A landscape with many valleys, sampled at points; each row gives a point and its height.
A ball rolls from a point to whichever of its 2 nearest points has the largest drop for the distance, and stops where none of them is lower. Distance is the straight distance between rows; heights are no part of it.
Z_996 h=26.1: [-33  25 -55   8  53   4  45 -23  23   8  13  13 -25  30  16   7 -47  10
  43  18]
Z_123 h=33.0: [ 22 -18  15   9 -34   7 -29   3   1 -19  -3  -6  20 -33 -11  15  25 -10
 -37 -20]
Z_3 h=45.3: [ -7 -19  35  -3 -22 -17 -27  13  -7   1   0   5  17   1 -16   6  12   4
 -10   0]
Z_850 h=75.0: [-33  32 -40  22   4   1   3 -18  24  24  12 -32 -12   9 -15   2  -8 -19
 -12 -14]
Z_717 h=71.0: [  0 -20  -5  11   1  12 -13 -22  13   7  -2  14 -10 -12 -10 -23  21 -30
 -31 -16]
Z_935 h=69.7: [  8 -14  -3   9 -16  19 -29 -22  10  -5  -4   4   8 -35 -17 -16  28 -34
 -36 -24]
Z_192 h=39.8: [ -2  -2  22  -7 -18 -20   0  12 -23 -14   6  43   9   0   5  17   3 -22
  -1  -8]
Z_95 h=76.3: [-21  29 -43  26  -4   2   1 -12  12  10  11 -10  -7  -7  -8  13  -2 -34
  -9 -27]
Z_505 h=20.1: [-25  13   4   1  22 -24  23   7  -3  -4  23  11  -8  27  19  18  -9 -12
  17  14]
Z_437 h=56.5: [ 19   4   6 -13 -28  17   8   2 -23 -13 -12 -16 -18  -6  -4  -6   3   9
 -28  -5]
Z_269 h=79.4: [ 27  -3  -6  -6 -37  12   1  -2 -15 -20 -11  25   1 -36   6  14  13 -27
 -38 -23]
Z_140 h=40.6: [ 26 -31  38  -4 -57   1 -47   4  10 -21 -23  17  49 -41 -29  19  20   6
 -30 -14]
Z_499 h=43.6: [  4 -30  45  -9 -50  -5 -64   7  13 -12 -18   9  52 -26 -44   8  14  13
 -13 -16]
Z_924 h=32.8: [ 29  -7 -17   6   8  28  18  -6   6  -2 -16 -22 -26  10   6 -26  -6  34
  -8   3]
Z_471 h=20.8: [ 32 -57  31 -21   8  -1 -14  11   6  -2 -29  10   6   5  -2 -25  -5  43
   6  20]
Z_800 h=27.5: [-15  11 -41  10  29   7  21 -22  10  -6  18  70 -20  13  10  -5 -22 -49
   8 -10]
Z_896 h=72.2: [ -5  37 -10  -1  11  23  47  -3 -18   6  11 -21 -29  20   9  -4 -19  30
  17  27]
Z_447 h=67.4: [-23   4  21   6   8 -23  -6  10   6  14  15 -35   5  17 -11  10  10   3
  -4  15]
Z_39 h=59.8: [ -3  11  -2 -21  -9   4  28  -6 -28 -17  -1  32 -25   6  11  -6  -8 -19
  -7  -7]
Z_626 h=72.6: [  4 -22 -27  10  40  -5  17  -4  13  -4   5  31 -16  10  28  -1  -9  -7
  29   0]
Z_976 h=25.7: [ 18  -8  11 -19  -4 -10  12  11 -25 -11 -20  37   7  -4  16  -6  -3   1
  21  -3]
Z_492 h=13.3: [  2 -17  49 -10   3   5 -16  12   0  13   0 -37   7  19 -21 -22  -2  50
  -1  33]
Z_644 h=69.1: [-20  -6   4  14  21 -21 -14   3  23  18   9 -23  10   8  -2   2  18 -14
   1   3]
Z_104 h=73.6: [  9  -7 -24  24  26 -14   9  -2  10  -5   7  37   7  -3  26   8   8 -25
  25 -12]
Z_979 h=72.4: [-27  36 -16   4  30  -8  16 -10  23  34   9 -55  -1  16  -1  -3   1   9
  16  19]
Z_339 h=42.3: [-17  -6  32  -9 -13 -29 -12  21 -18   4   6  23  15   8  -3  13   0  -7
   9   2]
Z_937 h=58.0: [ -9  20   2  -4 -26  -5 -19  14 -23  -5  12 -11   9 -23  -1  26   7 -28
  -9 -14]
Z_279 h=72.5: [ -9  11 -30   9  29   5  42 -10   1 -13  11  18 -31  26  22   6 -26   8
  18   6]
Z_260 h=52.7: [ 13  -3  24 -23 -61  -4 -36  14 -24 -11 -16  32  39 -50 -13  29   5 -24
  -7 -14]
Z_440 h=64.0: [  5  22 -34   6 -21  24   9  -7 -12  -3  -8 -21 -20 -13  -2  -8  -5  -3
 -13 -22]
Z_469 h=55.4: [ -5   5  15 -16 -42  -5 -41  18 -25  -5   5   6  26 -38  -8  26   8 -34
  -8 -14]
Z_568 h=60.8: [ -4   7  16  -5 -34  -4 -34  18 -15  -8   6 -37  15 -21 -13  23  11  -4
 -19  -9]
Z_372 h=28.1: [-37  20 -64  22  37   9  32 -32  34  25   6  14 -21  30  -1  -5 -52  12
  26   3]
Z_386 h=15.2: [ 23 -51  22 -18   4 -11 -20   8   3   4 -29  37  19  -5   1 -18   1  21
  21   5]
Z_654 h=27.9: [ 16 -13   6  18 -10   1 -29   3  10  -7  -2 -23  22 -19  -9  -2  25  -4
 -19 -20]
Z_251 h=8.7: [ -7   5  45 -13   2  -1   3  16 -13  20  12 -40   0  20 -13  -4  -3  45
   2  39]
Z_990 h=21.8: [ 11  -7  -9  14   0   8  -8  -5   7   2  -5 -22  -2  -4  -2 -16  15   3
  -9 -12]
Z_328 h=75.3: [-28  43 -18   3   0 -18   4   4  -6  10  17 -21   3   1   5  23  -2 -34
   9  -9]
Z_559 h=50.5: [  9 -52  43  -3 -12 -14 -37  13  18  -1 -17  17  25  10 -23  -7   4  35
   0   6]
Z_166 h=73.3: [  8  -8  -9  -5  31  -1  37   1 -11 -29   8  35 -22  25  34   9 -20  12
  24  12]
Z_551 h=71.6: [ -9  23 -11   3  37  18  47  -7   1  14  16 -15 -28  29  15   1 -22  37
  28  40]
Z_348 h=78.4: [ 10  12 -19   6 -24  11  11  -8 -13 -21   4  35  -5 -19  11  16   2 -40
 -21 -23]
Z_868 h=63.6: [-20  25   7  -4 -19   0 -21   9  -9   6  19 -59  -2 -10 -15  18   4  -9
 -20   0]
Z_643 h=51.1: [ 29  -8  31 -19 -38   2 -23  24 -19 -14 -21 -20  20  -8 -16  -3   4  32
 -10  -1]
Z_820 h=34.1: [ 27  -6   4  -4 -29  15 -31 -13  -5  -1 -19  27  36 -64  -2  -2  28 -39
 -12 -24]
Z_182 h=30.3: [ 17   3  -3  -6 -20   2 -18  -2 -14   4 -15  23  24 -39   4  -8  18 -35
   1 -23]
Z_609 h=26.3: [ 10 -25 -18  24  17   8   1 -10  23   1   0  -7 -17   7   2 -13  10   3
 -14  -8]
Z_466 h=77.4: [ -4  28 -35  15 -17  11   6 -11  -6  -6   9  12 -11 -15   3  11  -2 -38
 -14 -29]
Z_261 h=60.9: [-17  26 -22 -13   0  13  25 -15 -22   1   1  22 -30   5   4 -16 -14 -23
   3  -7]
Z_26 h=71.1: [-10  26  12  -1  29  -5   8   4  17  29   8 -67  10  14  -4  -6   6  32
  16  33]
Z_443 h=47.9: [ 10 -24  24  -4 -19  -5  -8   7  -7  -9  -7  12  -2  -3  -8  -2  13   4
 -24  -3]
Z_137 h=21.2: [ 10 -20  20 -16  -9 -16 -14  16 -14   3 -23  33  28  -8   5  -7   6   1
  26  -5]
Z_818 h=67.6: [  3  24 -12  22   1  11  14   6   3   2  12 -48 -14  19  -1   6  -4  22
 -12   5]
Z_410 h=8.9: [ 21 -47   4  -2  20  -3 -16  -2  13   7 -19  30   9 -11  14 -22  13  -1
  17  -2]
Z_217 h=68.9: [  0  21  -7  21  21  -6  24   9  11   9  16 -39 -10  27  10  14  -5  27
   8  20]
Z_33 h=62.4: [ -7  30 -27  -2 -11  27  30 -14 -19   4  -5 -10 -32   5  -2 -15 -15   8
  -5  -6]
Z_326 h=47.6: [ 16 -13  37 -21 -45  -6 -40  21 -14  -8 -29   9  39 -18 -26   3   2  23
   8  -9]
Z_498 h=58.2: [ 10  -4   8 -20 -12  11  20   1 -24  -6 -11   7 -25   5   4 -17   0   8
 -14   3]
Z_300 h=50.4: [ 21 -12  32 -28 -66  -5 -33  17 -16 -14 -34  31  44 -32 -20  18   1   5
  -4 -14]
Z_954 h=26.2: [ 26 -16  14  -8 -22  -7 -17   2 -12  -2 -26  46  37 -35   7  -6  16 -18
  14 -17]
Z_29 h=37.4: [  4 -18   6   1   7 -13  12   3  -9 -18   7  56  -3   4  18  11   3 -25
   0  -2]
Z_463 h=29.9: [ 10 -28 -36  28  23  11  16 -16  26  -4   0  22 -31  13  12  -6  -8  -1
 -13  -9]
Z_653 h=76.1: [-25   9 -23  22  10   2  13 -17  14  11  15 -13 -27  19  -5  -1  -5 -11
 -17  -5]
Z_832 h=76.2: [-10  20  -1   0   6 -27  -4  11 -12   3   9  19  25  -6  16  10   5 -32
  30  -8]
Z_590 h=67.9: [  1   9 -25  13 -24  24 -29 -18   4  -2   2 -12   7 -45 -13   0  20 -40
 -31 -33]
Z_374 h=73.7: [-30  28 -27  16  19   6  -5 -21  25  28   4 -50  -7   8 -15 -15   4  -6
  -2   0]
Z_860 h=65.7: [-17  17  29  -3  -9 -12 -14  16  -2   7  16 -58  11   7 -17  14   9  16
 -11  16]
Z_213 h=23.1: [  1 -25  42 -17 -10   4 -41   3   8  -8 -10 -29  22  -8 -32 -33  17  25
 -14   0]
Z_760 h=28.9: [ 23 -15  13  -5   6  11   1   5  -3   2 -11 -23 -10  11   0 -22   3  35
  -3  13]
Z_862 h=25.5: [-21  29 -26   1  27  -7  21  -9  -3  -4  20  51  -7  10  15   0 -12 -51
  19  -8]
Z_210 h=32.9: [ 16 -37 -11   4  13   6  20  -7   7 -12  -7  34 -31   8  16  -6   0   0
 -13   1]
Z_934 h=14.8: [ 19 -20 -12   5  13   3   0  -8   5   6 -14  22  -1 -14  12 -21  13 -14
   8 -13]
Z_874 h=13.2: [-22  27  35 -10   4 -11  21  12 -10  20  23 -38  -2  23  -3  15  -3  26
   8  42]
Z_333 h=27.6: [ 15 -32  37 -11 -24   9 -47   0  12 -22 -15 -16  32 -22 -35 -22  22  14
 -29 -13]
Z_728 h=54.1: [ 25   5  22 -17 -29  17  -7  14 -24 -10 -13 -39  -3  -6 -11 -13   3  32
 -22   3]
Z_994 h=35.1: [ 19 -41  -7   5  21  -1  17 -12  10 -16  -1  65 -18   1  21   1  -2 -21
  -8   0]
Z_989 h=18.5: [  5 -25  51 -23 -12   8 -34   9   2   2 -17 -27  23   6 -33 -33   3  50
  -1  13]
Z_725 h=66.0: [  6  17 -25   7 -27  22 -15  -6  -7  -7  -3 -28  -7 -30  -8   5   9 -20
 -24 -27]
Z_510 h=50.2: [ 28 -32  29 -16 -36  -2 -18   4  -5 -13 -27  23  19 -19 -13  -3  15   6
 -26  -8]
Z_773 h=30.7: [-19  18 -50  20  29  12  25 -22  20  25  -1 -13 -24  19   2 -15 -27  14
  21   2]
Z_288 h=74.3: [-34  51 -15  -6  19 -21  20  -1  -1  17  17 -18   3  12  10  14  -6 -23
  27   7]
Z_181 h=74.9: [ -2  26 -31  19   7 -12   5   0   1   2  10  19  15 -12  17  14   8 -37
  22 -24]
Z_68 h=37.1: [ 13 -16  29  -7 -54   2 -49  13  -7 -20  -6  -6  32 -41 -24  24  16  -5
 -33 -14]
Z_867 h=33.6: [  4  11 -37  17  18  23  17 -15  11  15  -6 -29 -21  15   0 -22 -13  28
   9   3]
Z_607 h=24.6: [-42  42 -31  -1  51 -10  48 -18  22   8  24   5 -18  35  19  17 -31  -3
  36  27]
Z_223 h=25.0: [ 26 -28  31 -23  -4   6  -1  12 -12   0 -24  -5   0   8  -3 -28  -4  48
   5  18]
Z_193 h=71.7: [ -7 -16 -27   3  46   5  27 -12  14   9   8  13 -35  20  23  -5 -24   9
  28  18]
Z_777 h=70.0: [ 15  -2   5  13  32   2  18  16  12  13  15 -37  -9  28  11   1  -9  45
  15  34]
Z_664 h=48.2: [ -3 -39  43  -3  -2 -15 -27  10   8   4   1  -2  12  18 -17  -6   8  26
  -9  15]
Z_661 h=16.6: [-24  27  22  -4   6 -20  25  15 -15   1  23 -15  -5  26   9  22  -6  11
  10  27]
Z_124 h=69.6: [ -2   5   5   9  26  -6 -13   4  20  16   3 -60  12   9  -7 -13  15  21
   7   8]
Z_148 h=73.4: [-28  40 -15  -3  39 -21  28  -5  17  29   9 -26   1  21  16   9  -6   1
  32  25]
Z_150 h=65.6: [ -8  29 -17  12 -16  16  -7   1  -4   2  12 -58 -14  -3 -13  12   0   2
 -21  -9]
Z_536 h=74.2: [ 19 -42   6 -20  27  -5  22   7  -7 -21  -3  44 -22  12  30   3 -19  17
  18  20]
Z_449 h=29.6: [ -1   1 -32   2  10  13  31 -21  -1 -17   4  61 -29   6  15  -8 -16 -32
  -9 -12]
Z_921 h=22.7: [-30  14 -14   4  51 -22  33  -4  16  -7  26  15 -15  36  26  21 -21  -8
  30  21]
Z_298 h=70.9: [  3  -9  -8   3  41   7  28   1   4   7   9 -12 -26  24  19  -2 -19  35
  24  32]
Z_383 h=23.0: [-22  21  -7   0  33 -27  17   2  -1  -9  23  37   2  19  23  17  -8 -37
  28   2]

Where does a ball stop that starts at each point below?
Z_298 => Z_868
Z_867 => Z_505
Z_3 => Z_990
Z_924 => Z_410
Z_725 => Z_326
Z_499 => Z_990
Z_896 => Z_326
